Each row is a point on a landscape with many peaks, with its height.
A climber steps from a point to whichever of its 2 nearest points has the largest rise for the distance, and stops where none of them is higher. Distance is the straight distance between rows; heights are no part of it.
<463>: [ 0.43  1.30 -1.63  0.91  1.76 -1.89 -1.52 -2.03 -0.14 -2.58 -1.14  5.61
 -0.63 -0.49  2.46  3.73  0.76  2.95 -0.43  5.45 -3.50 -0.24]  h=8.19
<762>: [ 0.75 -0.25  2.15  0.92  1.82 -0.77  3.01 -3.38  4.01 -3.23  0.74 -2.30
  0.74 -2.81 -1.25  0.21 -0.52  1.69 -2.38 -1.45  0.23 -2.57]  h=6.89
<19>: [ 2.73  0.73 -1.12 -0.56  2.47  2.19  2.15  0.26  3.77  0.77 -4.11 -2.82
 -4.18  0.57  1.26  3.85 -4.08 -2.29 -0.92  0.83  2.98 -0.59]  h=2.02
<389>: [-3.78  1.50  4.30 -1.16 -0.56  3.99  1.40 -0.07 -4.35 -2.60 -1.80 -0.57
  0.38 -5.44  1.49  1.03 -0.05 -2.53 -1.69  4.10  1.73  1.24]  h=3.37
<334>: [ 2.58 -1.28  1.16  0.47 -2.60 -4.93 -2.89  2.82  2.51 -3.01  0.98 -0.48
  4.56 -0.32  1.09 -2.31 -4.45  5.68 -1.25 -0.97 -1.62 -4.73]  h=2.47
<1322>: [-1.40 -1.52 -1.61 -2.18  1.88  1.96 -3.51  0.00  2.26 -3.17  2.13  0.80
 -3.35  5.14 -3.33 -4.15  5.94  2.18  0.52 -0.08 -1.75  1.33]  h=5.02
<1185>: [-3.60  3.31  1.97  2.92  1.49  2.25 -0.14  1.24 -0.19  0.93 -0.60 -3.37
 -4.38 -1.32 -2.17 -1.08  1.91 -2.41  3.96  1.28 -2.91  5.10]  h=2.17
<240>: [-0.92 -3.54 -1.49 -2.01 -1.19  1.62 -0.61 -3.66  1.06  0.45  5.51 -5.38
 -0.16  0.97  0.73 -4.24  3.71  1.60 -0.07 -3.18 -3.58 -0.38]  h=8.79
<578>: [-0.71 -3.05 -0.98 -5.74  0.24 -1.13 -0.29 -1.27  0.34 -2.22 -3.42  0.91
 -1.85  2.69  1.54 -0.22  4.00 -1.02 -1.14  0.10 -1.32  0.96]  h=5.92
<608>: [ 2.05 -5.09  1.63 -2.84 -2.60  0.90  2.33 -2.17  2.29 -0.67  3.47 -1.89
  0.36 -0.89  0.49  0.36  1.48  0.85 -3.21 -3.25 -0.50  0.62]  h=6.30
<1222>: [-1.57  1.33  3.13  1.37  2.75  1.20 -3.67 -0.42  0.82  1.64 -3.32 -1.82
 -4.45  0.69 -2.92 -0.84  0.23 -0.22  4.20 -1.53 -4.03  2.55]  h=2.00
<1126>: [ 0.48 -3.59 -1.29 -0.52 -2.77  1.42 -5.13 -0.88  0.46  2.45 -1.15  1.25
  0.40  2.38 -1.41 -3.70  2.84  3.46  0.04 -5.76 -5.90  0.15]  h=6.57
<614>: [ 0.22 -2.28 -1.31 -0.25  3.05 -0.75 -1.16  0.30  3.95 -2.32  3.31 -4.04
 -2.94 -0.85 -1.18 -0.10  1.64  2.84  1.13 -1.76 -1.25  2.30]  h=4.19
<191>: [ 0.01  2.25  2.51 -1.76  0.97  1.02 -0.54  0.42 -1.44  4.85 -0.06  1.08
 -1.75  0.89 -3.83 -0.29  1.84 -3.47  0.94  1.86  1.09  4.30]  h=1.75
<1218>: [ 2.84 -4.00 -1.83 -1.55 -3.01 -0.82  0.38  2.36  4.08  1.33 -0.20 -0.12
  2.00  2.43 -0.55 -0.08 -5.52 -0.79 -5.10 -2.40  0.45 -4.95]  h=4.48
<1078>: [ 2.98 -6.05 -2.81 -2.43 -1.86  0.52  0.07 -0.42 -0.43 -1.69 -5.06 -0.33
 -2.10 -0.05  5.66  1.81 -3.14  0.31 -1.48  0.73  1.59 -1.87]  h=3.41
<1242>: [-1.09  3.25 -1.08  1.89  2.71 -0.08  1.65 -3.20  0.56  0.75 -1.22  1.59
 -0.67 -1.75 -1.46 -0.74  3.54 -1.26  1.16  0.83 -2.45  0.46]  h=3.33
<197>: [-2.23  1.73  0.26  1.84 -0.56  2.15  0.55  0.70 -1.11  1.27  1.57 -1.97
  1.90 -7.79 -2.69 -1.12  0.99  0.26 -0.08  1.34 -1.45  2.86]  h=2.88
<1139>: [ 0.58 -1.70  1.30  1.63 -0.04  0.82 -1.49 -2.57 -1.70  0.04 -0.52  6.64
 -1.01  0.02  0.22  3.62  0.11  2.07 -0.98  5.70  0.02  1.10]  h=8.46
<1138>: [-0.23  0.53 -3.15 -0.98 -0.38 -2.36 -1.80  3.13 -4.95  1.45  4.52  0.52
  2.14 -2.83 -0.48 -1.15  2.86  0.04  1.48  4.91 -1.70  0.51]  h=8.13
<1309>: [-3.55  2.24  3.61  1.33 -0.88  3.82  0.60 -1.83 -1.63 -0.06 -1.30  3.21
  0.92 -5.65 -2.03 -0.57  1.04 -0.65 -1.49  2.05  0.18  3.15]  h=3.13
<140>: [-0.14  2.64  2.41 -0.19 -0.11  3.52 -1.31  0.41 -0.15  2.35 -2.92  4.44
 -3.72  4.50 -2.33  0.96  0.94 -1.80 -0.37  1.52 -0.72  3.13]  h=1.60
<403>: [-1.11  2.65 -2.51 -0.68  0.25  0.26 -1.99  1.18 -2.81  3.31 -0.02  1.27
  0.36 -0.70 -2.50 -2.44  2.74 -0.86  0.15  5.48 -3.14  1.17]  h=7.43
<1040>: [-0.57  6.12 -1.74 -2.26  4.61  0.95  1.26  0.58 -0.84  2.27  0.12 -3.44
  1.58 -3.10 -1.14 -1.87  1.11 -2.43 -0.21  0.74  3.69 -0.49]  h=2.65
<598>: [ 0.55  1.21  1.89  1.58 -2.78  0.55  2.88  3.14 -1.08  1.18  4.79 -0.86
  3.93 -3.93 -3.85  0.12 -2.37 -1.64 -2.55 -1.05  2.85 -2.10]  h=3.22
<279>: [ 0.25  2.23  1.24  1.34  1.64 -2.05 -4.79  0.07  0.19  2.90 -5.03  1.16
 -1.42  1.30 -0.57 -0.83 -0.78  2.09  3.62  0.36 -5.09  1.43]  h=1.82
<1314>: [-0.49  1.89 -0.63 -2.91  0.46 -1.20 -2.30  4.73 -4.73 -1.04  1.55 -0.53
  2.48 -4.99  1.05  1.54 -0.72  0.48 -0.41  2.49 -0.87 -0.81]  h=7.38
<287>: [-1.90  0.76 -1.18  2.85  1.89 -3.41 -1.96 -1.26 -0.10 -3.17 -0.27  0.30
 -1.37 -0.28 -0.51 -1.49  2.86  2.63  3.56  5.00 -5.48 -1.19]  h=6.13
<786>: [ 2.26 -1.20  2.71  1.97 -0.90 -7.30 -3.53  2.08  1.14 -1.05  1.01 -0.51
  1.25  0.28 -0.15 -1.17 -1.29  4.18  3.12  0.30 -0.88 -2.45]  h=2.81
<615>: [-0.63  3.53 -2.61  4.12  1.26 -1.48  0.47  5.37 -0.18 -2.45  1.18 -2.25
 -2.15  0.25 -1.01  0.77 -3.48 -1.06  3.66 -0.32 -1.40 -1.64]  h=5.00
<137>: [-0.07  0.39  0.99  3.10 -0.52  3.22 -1.32 -1.25  2.77  4.53  4.31  0.19
  1.45 -1.26 -3.05 -1.99  1.49 -0.66 -0.61 -3.29 -0.09  6.59]  h=2.93
<1264>: [-0.66  4.62  0.27 -3.34  2.81  2.34  0.36  1.50 -3.13  1.36 -3.49 -1.91
  1.49 -2.50  1.14  1.74 -3.07 -2.77 -1.34  1.80  3.65 -1.88]  h=2.42
<897>: [ 0.07 -3.68  0.98 -0.10 -0.94 -5.75 -5.09  1.36 -0.27 -0.17  0.93 -1.89
  0.52  2.12  0.68 -3.28  2.04  3.87  5.33 -1.68 -2.35 -0.74]  h=3.15
<1014>: [-3.04 -1.71 -1.90 -3.37  0.96  0.02  0.74 -1.51 -2.29 -0.66 -3.84 -0.35
  3.65  0.25  2.51  1.29 -3.92  5.00  1.06 -4.24  3.40  0.98]  h=4.89
<545>: [-0.84 -3.00 -0.11 -4.24 -1.91  2.31  2.03 -2.33  0.84 -0.60  5.50 -4.75
  1.06  1.36  0.93 -2.19  1.93  1.95 -1.99 -6.02  0.31  3.06]  h=7.34
<127>: [-1.31  2.07  0.39 -0.56  3.64  2.86  0.28 -0.98 -3.29  1.58  0.09  2.15
 -2.19  1.62  2.89  3.25 -0.16 -2.30  1.11  3.18  4.33  1.94]  h=0.57
<938>: [ 3.45 -1.63 -0.38  0.97 -1.82 -0.36  1.54 -2.22  2.65  0.32  5.94 -4.24
  1.81 -1.28 -1.32  0.05 -2.67  3.62 -2.69 -1.08 -3.73 -2.89]  h=2.60
<567>: [ 3.42  0.23 -2.45  0.95 -0.82  0.18  2.52  1.42  4.10  1.29  0.69  0.74
  1.44 -0.37 -2.04  2.26 -4.95 -0.38 -3.99  0.26  0.46 -3.29]  h=4.79
<713>: [ 1.76 -2.87 -1.07 -3.47 -2.13 -4.58  1.08  0.29  0.20 -4.79 -0.92  1.30
  2.98  1.84  3.34 -0.13 -0.33  1.27 -1.84  0.67  0.76 -3.91]  h=1.62
<45>: [-1.48 -0.73  1.10 -1.50  4.88  3.73  0.47 -4.98  1.50 -2.61 -3.99  2.06
 -3.93  1.58  2.96  1.49  2.47 -1.45 -0.53  0.61  0.44  0.87]  h=0.89
<425>: [ 0.67 -0.76 -0.91  2.74 -2.32 -0.45 -2.85 -1.42 -1.92  6.27  4.77  2.14
  1.64  1.60 -3.96 -2.14  3.68  0.72  1.61 -0.55 -2.78  0.01]  h=2.44
<86>: [-2.07 -0.15 -1.34 -1.24  1.06 -0.64  0.21  0.66  3.08 -4.58 -4.60  0.89
  2.52  0.61  0.53 -1.44 -5.40  0.60 -3.49 -2.30 -1.18 -7.26]  h=5.54
<169>: [ 3.51 -2.04  1.09 -0.69 -2.45 -1.87  1.33  4.93  3.01 -1.02 -1.43 -1.22
 -2.59  2.47 -1.72  2.42 -4.30 -2.02 -0.67  0.76  0.19 -1.07]  h=3.94
<940>: [ 0.28 -0.81 -0.50 -3.43  0.22 -0.02 -2.85 -0.31  1.14 -2.33 -0.49  3.83
 -3.13  3.74 -1.50 -1.38  3.81  1.54 -1.46  2.07 -4.07  1.50]  h=5.40
<212>: [ 0.08  2.50 -0.53  0.98  0.82  4.03  3.47 -0.08 -1.40  1.13 -5.32 -1.58
 -1.72 -1.37  1.86  3.68 -3.75 -3.28 -0.98  2.89  2.43  0.34]  h=2.22
<1158>: [ 1.70  3.24  1.38  1.36  1.24  7.34 -1.01 -1.56  3.30 -0.98 -2.40  3.71
 -3.97  5.07 -0.62  0.74  1.93 -1.29 -3.45  2.39  0.38  4.10]  h=1.40
<874>: [ 0.98 -2.23  1.42  0.57 -1.53  0.53 -1.39  1.07 -1.06  3.04 -1.31  2.97
 -3.67  0.04  0.83  5.07 -1.86 -0.81  2.37 -0.76  0.25  4.28]  h=4.47
<877>: [ 2.40  0.26 -4.10 -1.00 -1.83 -0.45  1.11  3.42 -3.41  2.25  2.09  1.86
  3.29 -2.17  1.59  2.84 -2.80 -0.78 -2.33  1.97  3.20 -2.30]  h=5.65
<968>: [-0.32  2.48 -0.55  0.63  2.53 -0.57 -5.45 -1.54  0.61  1.54 -3.72  4.26
 -1.14  3.37 -0.95 -1.29  2.58  1.50  2.16 -3.36 -3.95 -0.68]  h=1.59
<966>: [-1.83 -0.59  2.39  3.15 -1.57  2.81  3.92 -0.59 -3.76 -3.11  0.00  1.40
 -1.37 -3.72  1.61  2.55 -1.68 -3.09 -0.54  3.58  4.58 -0.71]  h=3.65
<185>: [-1.01  5.38  1.63  0.69  1.54  1.29  3.38  4.14  0.82 -1.21  0.97 -2.85
 -1.43  0.31 -1.76  0.48 -2.13 -4.89 -0.17  2.21  3.84  0.63]  h=4.37
<87>: [ 1.37 -2.24  0.78  1.56 -0.51  1.78  1.60  1.65  0.45  0.50  1.49  0.43
 -3.25 -1.92 -0.32  5.49 -3.84 -0.63  0.87 -1.69  3.67  1.79]  h=4.04
<1194>: [ 0.81 -0.97  4.07 -2.48 -0.38 -0.53  1.25 -0.45  3.29 -0.67 -3.09 -3.56
 -4.50  0.11 -2.88 -0.80  1.30 -2.04  0.02 -0.24 -1.78  2.75]  h=1.65
<1051>: [ 2.21 -4.65  2.97 -0.19 -1.27 -1.85 -1.73 -0.83 -0.03  2.13 -0.28  1.02
 -0.80 -0.51 -0.39  3.32 -1.15  1.95  1.21 -3.71 -0.38  0.98]  h=5.06
<585>: [ 0.44 -1.01  2.72 -2.04 -0.11 -2.23 -1.11  0.98  0.23 -3.71 -5.07 -0.29
 -2.39  2.16  3.91  2.24 -2.19  0.17  1.00  1.36 -1.39  0.49]  h=5.17
<1052>: [ 1.28  3.72  0.56 -1.43  0.64 -0.42  1.30  0.59 -1.84  2.71 -1.91 -0.07
 -0.94  1.41 -1.01  0.53  0.28 -0.50 -0.47  8.68 -3.19  3.08]  h=6.90
<412>: [ 1.26 -2.26  0.89  0.57 -1.21 -3.58 -2.45  0.73 -0.41  1.36  3.29  5.39
 -1.34  3.36 -2.16  0.61  3.30  0.13  1.50  0.44 -1.68  1.66]  h=3.16
<667>: [ 2.29  4.88 -1.72  0.92 -0.60 -5.77 -0.42  4.03 -1.13  1.78 -1.23 -0.91
  0.49  1.75  1.47 -0.84 -0.83 -1.63  3.32  3.53 -0.38 -0.93]  h=5.76
<474>: [ 2.34  2.36 -3.73  2.71 -1.41 -4.44  1.27  0.62  0.36  0.10 -0.31  1.30
  2.90 -1.60  2.39  0.71 -0.90  0.82 -0.01  1.15 -2.81 -3.26]  h=4.42
<724>: [-1.82  4.60 -0.20  2.38  3.57 -2.04 -2.39  0.19 -2.09 -0.58  0.46  3.77
 -1.76  1.52  0.09  0.57  1.14  2.46  1.72  5.73 -4.94  1.21]  h=6.92
<1321>: [ 1.75 -2.21 -2.90 -4.34 -2.99 -1.33  1.31  0.44  1.18  0.08 -0.59 -3.03
  5.14  2.02  1.37 -2.82 -3.71  1.86 -4.24 -3.87  0.22 -3.31]  h=4.13
<1356>: [-1.77 -1.93  1.85 -4.71  2.58 -1.02  1.50 -3.82  1.43 -3.32  2.27 -1.94
  0.77  1.06 -0.23 -1.72  3.90  1.36 -0.88 -3.25  3.58 -0.11]  h=5.79
<388>: [-2.94 -1.42 -1.13 -3.65  1.44 -2.31 -0.78  1.11 -2.26 -4.54 -2.00  0.22
  0.32  1.74  3.51  1.18 -0.89  3.34  2.11 -2.80  1.28  0.16]  h=4.27
<670>: [ 0.01 -1.64 -0.78 -0.83 -1.63  0.16  0.30  0.07 -4.46  1.95  2.15  3.77
  1.86 -2.37  1.64  3.14  0.29 -0.71 -0.39  1.97  2.47  0.40]  h=6.31
<1157>: [-2.86 -0.30 -0.70 -3.51 -0.19 -0.14  2.59 -4.50 -2.02  1.08 -2.73 -2.39
  4.37  0.64 -0.22 -1.59 -1.01  3.50 -0.34 -4.64  1.34 -0.25]  h=5.68
<113>: [-1.19 -0.88 -1.28  0.27  0.22  4.67  0.46 -1.54 -1.27  1.28  1.53  4.09
 -0.32 -0.33  2.07 -1.05  3.68 -5.48 -2.00  1.72  5.70  4.55]  h=3.12
<1260>: [ 2.27  1.43  0.42  3.99 -1.85  0.54  2.80 -0.48  2.52  1.44  7.50 -3.46
  2.43 -2.27 -3.03 -1.06 -1.98  0.13 -1.49 -0.09 -0.10 -1.96]  h=2.92
<876>: [ 2.06 -2.07 -1.43  1.13  2.04 -1.62 -2.19 -1.38  2.01  3.13  1.47 -2.77
 -1.46  0.09 -2.63 -0.87  1.75  1.47  3.38 -1.70 -2.26 -0.02]  h=3.80
<898>: [ 1.95 -2.25  1.32 -2.31  0.20  2.64  2.00 -2.18  3.58  0.55 -3.94 -1.52
 -4.86  1.38  0.99  2.09  0.09 -3.09 -1.96  1.47  1.08  3.24]  h=1.81
<293>: [-1.36  2.76 -0.15  0.80  4.59  1.60  0.23 -3.35 -0.85  2.83  0.13  4.27
 -0.83  0.90  0.70  2.02  2.67 -2.51  0.79 -1.73  4.50  1.68]  h=0.84
<1273>: [ 3.42  0.55 -4.59  0.85  0.67 -6.33 -1.20  1.65  1.99  1.57 -0.03 -2.74
  0.26  3.63  1.14 -2.37  1.04 -0.71  3.45  1.47 -1.32 -3.40]  h=5.27
<549>: [ 3.81 -5.16  1.82 -0.45 -3.02  0.24  1.21  0.68 -0.12 -1.36 -3.89 -0.91
 -3.75  1.24  1.83  2.86 -4.44 -1.68 -0.93  2.63  1.95 -1.42]  h=3.70
<1300>: [-1.12  1.33 -0.66  3.68 -0.46  2.73  3.21  3.71  1.25 -0.98  1.56 -0.19
 -0.72 -1.62 -0.78  2.68 -4.46 -3.01 -0.16 -3.77  3.13 -0.96]  h=3.68
<1313>: [ 0.62  0.74  0.19 -0.15  3.48 -0.51 -2.44 -3.33  0.24  3.11  0.07  6.07
 -0.92  3.49 -0.59  1.53  3.40  0.15  0.65 -3.63  0.27 -0.64]  h=1.23
<1372>: [ 0.05 -2.90  2.03  3.78 -0.91  0.74  3.67 -1.59  0.19 -4.08  0.18  0.77
 -2.55 -0.68  0.27  2.30 -2.28 -2.15 -0.68  0.79  4.52 -4.29]  h=3.30
<53>: [-0.46  3.00  0.81 -2.82 -0.58 -0.17 -2.10  6.78 -5.00 -0.28 -1.47 -1.18
  1.02 -1.62  4.96  2.75 -2.85 -0.58 -0.21  4.18 -1.13  1.05]  h=6.88
<539>: [ 0.59  3.01  0.52 -1.53 -2.11 -3.27 -0.81  3.68 -4.30  2.98 -3.88  0.72
  2.26 -1.20  1.55  1.20 -2.42 -1.94  0.80  3.19 -0.46  0.94]  h=6.36
<28>: [ 0.66  3.94  1.69 -0.88 -1.65  3.60 -3.25  2.04 -2.14  3.26  0.54  2.77
 -0.13  2.69 -6.11 -2.88  3.56 -2.00 -0.46 -0.12  2.03  2.90]  h=1.90
<1095>: [ 0.78 -2.25 -4.08 -4.66  0.98 -3.73 -0.24  1.18  1.03  0.23  2.06 -5.59
  0.58  3.94 -0.55 -3.23  1.73  1.20  1.79 -2.30  0.45 -1.39]  h=4.43
<359>: [-1.27  4.00  2.85 -0.44  1.09  5.94 -2.56  1.05 -2.43 -0.71  2.22  5.53
 -1.12  2.17 -1.39  0.56  2.51 -0.24 -2.05  4.55  3.71  3.57]  h=5.90
<555>: [ 0.87  2.45  1.86  2.21  1.70 -0.45  0.17  3.00  0.13 -1.56 -5.86 -1.40
 -1.74  3.64  5.82  4.53 -4.88 -0.19  0.81  2.46 -2.05 -1.28]  h=5.77
<1231>: [-2.91 -2.69 -2.23 -3.26 -1.35  0.84  3.62 -0.03 -1.59 -4.36 -5.39 -0.55
  2.43  1.96  1.40 -0.94 -3.70  0.29 -1.49 -1.93  4.72 -4.34]  h=2.29
<637>: [ 1.78 -4.78  1.82  0.52 -3.29 -0.71  2.55 -1.86  1.01  0.40  4.92  2.40
 -0.78 -0.52 -0.59  3.04  2.04 -0.11 -1.71  0.11  0.03  1.43]  h=5.48
<208>: [ 1.99 -1.63  1.40  1.29 -2.28 -1.50  2.66 -0.05  0.89  1.26  4.21  0.35
 -0.08 -2.28 -4.54  0.76  1.71  0.75 -0.57  3.29 -1.30  3.07]  h=4.92
<308>: [-0.15 -2.60 -1.37  2.65 -0.79 -3.27 -4.01  0.33  0.36  1.65  1.61  0.08
 -1.69  2.91 -1.46 -1.97  3.99  0.55  5.02  1.40 -3.17 -0.27]  h=3.48
<1354>: [-1.83  1.57  1.19  0.47  1.43  2.14  2.08 -2.25 -1.52 -0.14  0.79  0.01
  2.00 -2.89  2.32 -0.01  1.56 -5.82 -1.05 -0.56  7.54  2.20]  h=3.61
<1035>: [ 0.88  1.84  1.69  3.64 -1.72  0.56  4.13 -4.36  0.99  2.30  5.19 -2.31
  2.04 -1.25  1.00 -0.58  1.66 -2.79 -0.42 -5.83  1.09  0.43]  h=3.86
<423>: [ 1.54  0.41  1.83  1.92  2.84  0.12 -1.70 -2.81  2.20  4.75  3.20  0.85
  0.14 -1.05 -3.49  0.34  0.89  1.85  0.22 -3.10  0.60  2.66]  h=3.35
<641>: [-0.59  3.35  1.33 -0.08  1.82  2.30  4.49  0.13  0.00 -1.51  0.44 -1.33
 -0.04 -0.57  1.14  1.49 -0.69 -4.70 -1.38  4.61  7.23  0.77]  h=4.06
<319>: [-2.09  3.66 -3.45  4.47  1.71 -1.70  0.19  1.78 -1.99 -2.09  1.72 -1.42
 -0.78 -2.79 -0.66 -0.30  1.06  0.59  4.69  2.93 -2.64 -1.40]  h=5.46
<148>: [ 2.25 -1.17  0.21  1.68 -1.72 -4.43 -3.84 -0.11 -1.51  5.55  2.89  4.23
  1.98  0.58 -1.08  0.03  0.80  2.75  2.36 -0.92 -2.35  1.84]  h=2.79
<691>: [-2.61  4.35 -0.92  1.26  3.59  0.92 -1.27 -2.14 -1.30  3.65  0.60 -0.83
  1.68 -2.24 -2.79 -3.50  3.52 -1.30  2.29  0.81  1.73  0.64]  h=2.94
<237>: [ 2.55 -2.02 -0.25 -3.03 -0.48 -4.69  0.26  3.58  1.53 -2.10 -0.73 -3.40
 -1.77  2.85 -1.07 -0.80 -0.68 -0.42  0.88 -0.60  0.03 -0.30]  h=4.14
<357>: [ 2.22  2.70 -4.19  0.91  0.41  0.63  1.51  2.86 -0.43  2.53  0.76 -0.95
  2.29 -3.94 -1.31  1.96 -3.99  0.39 -1.83  0.13 -0.28 -0.95]  h=5.18
<477>: [-0.71  1.99 -0.83  3.48 -0.68 -1.46  0.56  1.61 -2.94  3.05 -0.05 -3.18
  2.60 -4.06 -2.57 -0.86 -1.90 -0.51  3.21 -3.63 -0.85 -3.37]  h=3.88
<341>: [ 0.51 -2.87  0.00  0.12 -1.49 -3.01 -1.50  1.69  0.64 -2.67  4.13 -4.76
  2.82  1.72 -0.54 -2.78 -1.81  4.47  0.86 -1.93 -2.10 -4.90]  h=2.18
<826>: [-1.34  4.90 -1.73 -0.16  2.06 -0.69  1.03  5.67 -2.73  0.17  2.69 -2.03
 -1.16  0.00 -0.93  0.81 -1.33 -3.09  2.76 -0.53  2.62 -0.69]  h=4.66
<623>: [ 2.52 -3.14  0.82  2.74 -5.66 -1.59  1.55  2.55 -0.78 -1.04 -3.93  1.10
  0.07 -1.37  3.01  2.85 -4.98 -2.18  0.09  1.70  0.41 -1.78]  h=3.42
<1153>: [-2.63  0.71 -2.50 -2.64 -2.25 -0.80  1.19  3.25  0.54 -2.40 -5.44  0.21
  4.96  1.52  3.24 -3.12 -6.14  2.69 -1.61 -1.39  3.02 -2.19]  h=2.07
<1101>: [ 3.91 -0.68  0.94  0.45 -4.63 -4.02  0.21  1.67  0.93  2.05 -5.15  0.56
  0.99 -1.09  1.74  0.73 -3.49 -1.70 -0.15 -1.87 -0.49 -2.27]  h=3.11
<52>: [-1.11 -1.49  3.24  1.95  0.02  0.37  1.58 -6.05  2.65 -3.25  3.69 -3.05
  2.29 -3.17 -0.96 -3.66  2.41  2.86 -2.09 -2.01 -2.86 -1.27]  h=5.80
<678>: [-0.51 -0.28  2.04  2.77 -0.08  1.53  2.04 -6.12  3.84  0.93  2.91 -1.06
  1.77 -2.05 -0.27 -2.49  3.62 -1.11 -2.31 -3.12 -1.34  2.14]  h=4.81
<1288>: [ 1.07  1.38 -2.27  2.49 -1.02 -2.16  0.21  2.70  2.76 -3.25 -2.99  2.66
  2.10 -0.24  2.93  0.04 -4.77 -0.21 -2.07 -0.71 -1.69 -5.03]  h=5.05
<139>: [-1.96 -1.09  1.60  4.78  1.84  1.37 -0.30 -5.30  3.72 -0.46  2.93 -5.67
  1.43 -3.37 -2.04 -3.43  3.16  1.78  2.31 -1.16 -2.20 -1.61]  h=4.95
<106>: [-2.19 -2.23 -0.55 -4.64  0.20 -0.56  0.21 -3.26  0.23 -0.78 -1.25 -1.32
  1.32  0.58 -0.48 -2.61  3.84  1.81 -0.89 -3.28 -1.40  0.04]  h=6.70
<779>: [-1.81  0.61 -0.01  5.46  0.94  0.10 -0.44 -2.53 -0.50  2.63  2.82 -4.20
  1.80 -3.54 -3.19 -1.43  1.23  0.76  4.26 -0.67 -0.89 -1.97]  h=4.34
<660>: [-1.01  1.56  1.42 -0.63  3.12  4.60 -1.71 -3.11  4.72 -2.84 -4.12  2.17
 -3.66  2.09 -1.09 -1.74  4.12 -0.12 -2.66 -0.68 -1.42  2.61]  h=1.16
<1253>: [ 1.20 -3.16  0.82  0.41 -3.10  1.00 -2.64 -0.04  0.75  3.70 -2.87  3.26
 -1.73 -0.01 -2.13  0.38  0.86  0.40  0.09 -5.03 -3.94  2.81]  h=5.78
<305>: [-1.09 -0.51  0.40 -0.03  0.68 -0.13  2.27 -2.11  2.17 -6.08 -2.33  0.24
  2.00 -2.99 -0.15  0.14 -2.16  2.88 -3.39 -0.86 -1.10 -6.07]  h=6.08
<58>: [-2.69 -4.18  0.07 -3.28 -1.79  2.27  3.83 -0.19 -0.93 -3.45  0.89 -2.27
  1.58  1.89  0.71 -0.44 -2.20  1.22 -2.37 -4.53  5.09 -1.94]  h=2.54
<1307>: [ 0.11  0.50 -1.62  2.76 -0.08  1.20  3.85 -0.13  1.16  0.48  3.84 -0.32
 -0.56 -1.57  1.15  2.33  1.28 -3.15  0.43 -4.68  2.06  0.97]  h=3.23
<249>: [ 1.33 -3.52 -4.41 -0.54  0.90 -4.00 -1.67 -1.00  1.32  0.66  3.43 -5.30
  1.58  3.58  0.79 -2.77  3.51  1.67  2.89  0.16 -1.66 -5.21]  h=4.80
<1150>: [-0.06 -0.36  1.20  0.78 -2.50  1.74 -1.80 -0.81 -3.33  1.38  1.76  8.26
  1.31  0.42 -2.68  1.19  1.52  0.09 -1.51  2.55  1.06  1.28]  h=7.29
<768>: [-1.22  0.12  1.87  1.30 -3.09  0.18  1.63  1.05 -4.43  1.76  1.72 -0.22
  4.34 -6.25 -0.97  1.17 -1.65 -0.77 -0.31 -3.07  1.18 -1.77]  h=3.49
<70>: [-0.79  1.72 -0.13 -1.81  3.14 -4.20 -2.79  1.21 -0.15 -3.17 -4.08  1.22
 -1.73  2.42  6.17  1.14 -0.13  2.20  3.00 -0.15 -2.30  0.01]  h=4.62
<729>: [ 0.27 -4.00  1.11 -0.20  0.84  2.55  1.59 -2.00  2.31 -4.61  1.01 -0.38
 -0.84  0.41  1.68  1.69 -2.45  1.17 -2.12 -3.61  5.07 -4.82]  h=2.89
<219>: [-2.42 -4.17 -0.76 -1.91 -2.76  3.74 -4.13 -2.54 -0.77  0.96  3.11 -1.92
  0.73  3.15 -1.56 -5.19  4.35  4.18  0.39 -4.72 -4.83  0.00]  h=7.46
<55>: [-3.11  2.23  1.37  4.87  1.51  1.89  0.90 -0.66  0.60 -0.86  2.36 -1.97
  0.96 -5.22 -1.61 -2.70  1.94 -1.49  1.58 -1.39  0.54  5.76]  h=2.61
<627>: [-0.95 -2.96 -2.06 -4.51 -2.21 -4.72  2.24  0.62 -1.62 -3.68  1.94 -1.23
  2.92  2.78  0.21 -2.90  2.39  2.54 -0.78  2.34  0.13 -0.98]  h=1.39
<42>: [-4.25  3.76  2.65  3.21  0.90  4.11 -1.00  1.84 -0.28 -0.93  1.31  1.38
 -1.33 -1.66 -2.20 -2.76  3.18 -2.54  1.54  0.34 -0.58  6.21]  h=2.36
<732>: [ 0.29 -0.77  1.99  1.51  4.13  4.34  0.40 -3.57 -0.08  0.97 -2.24  0.08
 -6.41  2.55  3.78  2.18 -0.32 -3.62  1.08  1.25  4.12  1.74]  h=0.62
<767>: [-2.95 -1.31 -1.14 -3.34  3.65  2.58 -1.82 -0.04  2.97 -3.02  0.63 -1.27
 -3.16  0.51 -1.13 -2.38  3.19  2.64  0.02 -1.14 -1.09  5.10]  h=4.61
<692>: [ 1.76 -3.74 -4.86 -4.43 -2.04  1.01  2.20 -0.18  1.42 -0.95 -3.17 -1.98
  1.91 -0.24  3.95  0.62 -2.84  1.35 -3.88 -2.90 -0.54 -1.93]  h=3.76
<1057>: [ 1.38  1.10 -3.12 -0.22  0.29 -1.91  2.33 -2.09  0.24  0.47 -2.78  1.99
 -0.29 -1.11  2.38  1.65  1.37 -1.97 -0.22 -0.01 -2.11 -0.89]  h=3.81
<10>: [-0.26 -0.12 -1.50 -3.23 -1.88 -3.25 -1.17  4.09  1.68 -4.40 -3.51  1.06
  1.49  2.83  5.68 -2.24 -3.10  0.94 -1.39 -0.25  2.85 -3.73]  h=1.86
<221>: [-0.72  1.12  0.76  0.42 -2.29  2.11 -1.44 -0.78 -3.25  5.31  1.95  4.46
  1.92  0.14 -4.08 -2.66  3.76 -1.51 -0.52 -3.71 -0.20  0.54]  h=2.15
<572>: [ 0.81  1.49  0.21  3.18 -0.71  1.07 -0.19  2.39 -3.67 -0.30 -3.82  0.64
 -0.99  1.64  7.25  3.09 -5.87 -0.87  0.72  5.47  1.77 -2.00]  h=6.59
<335>: [-0.88  3.17  2.84 -1.27  0.69  3.71  0.33  0.70 -2.42  1.52  1.17  2.71
 -1.10  1.84 -0.98  1.93  1.35  0.40 -2.48  8.69 -0.91  4.33]  h=6.45

Call two points neighbours if one is among the 2 nearest of the other. Go from one point of each pair to the other, from neighbour to neighbour, staying as high as possible. Name the lowest point that can't be avoided.
<762>, <240> -> <1307>
<240>, <106> -> <1356>
<572>, <106> -> <388>

Two climbers start at each pair of points below. Name the first point that both come to, or write never.
<212>, <641> -> never
<897>, <627> -> never
<412>, <786> -> <308>
<1078>, <237> -> never
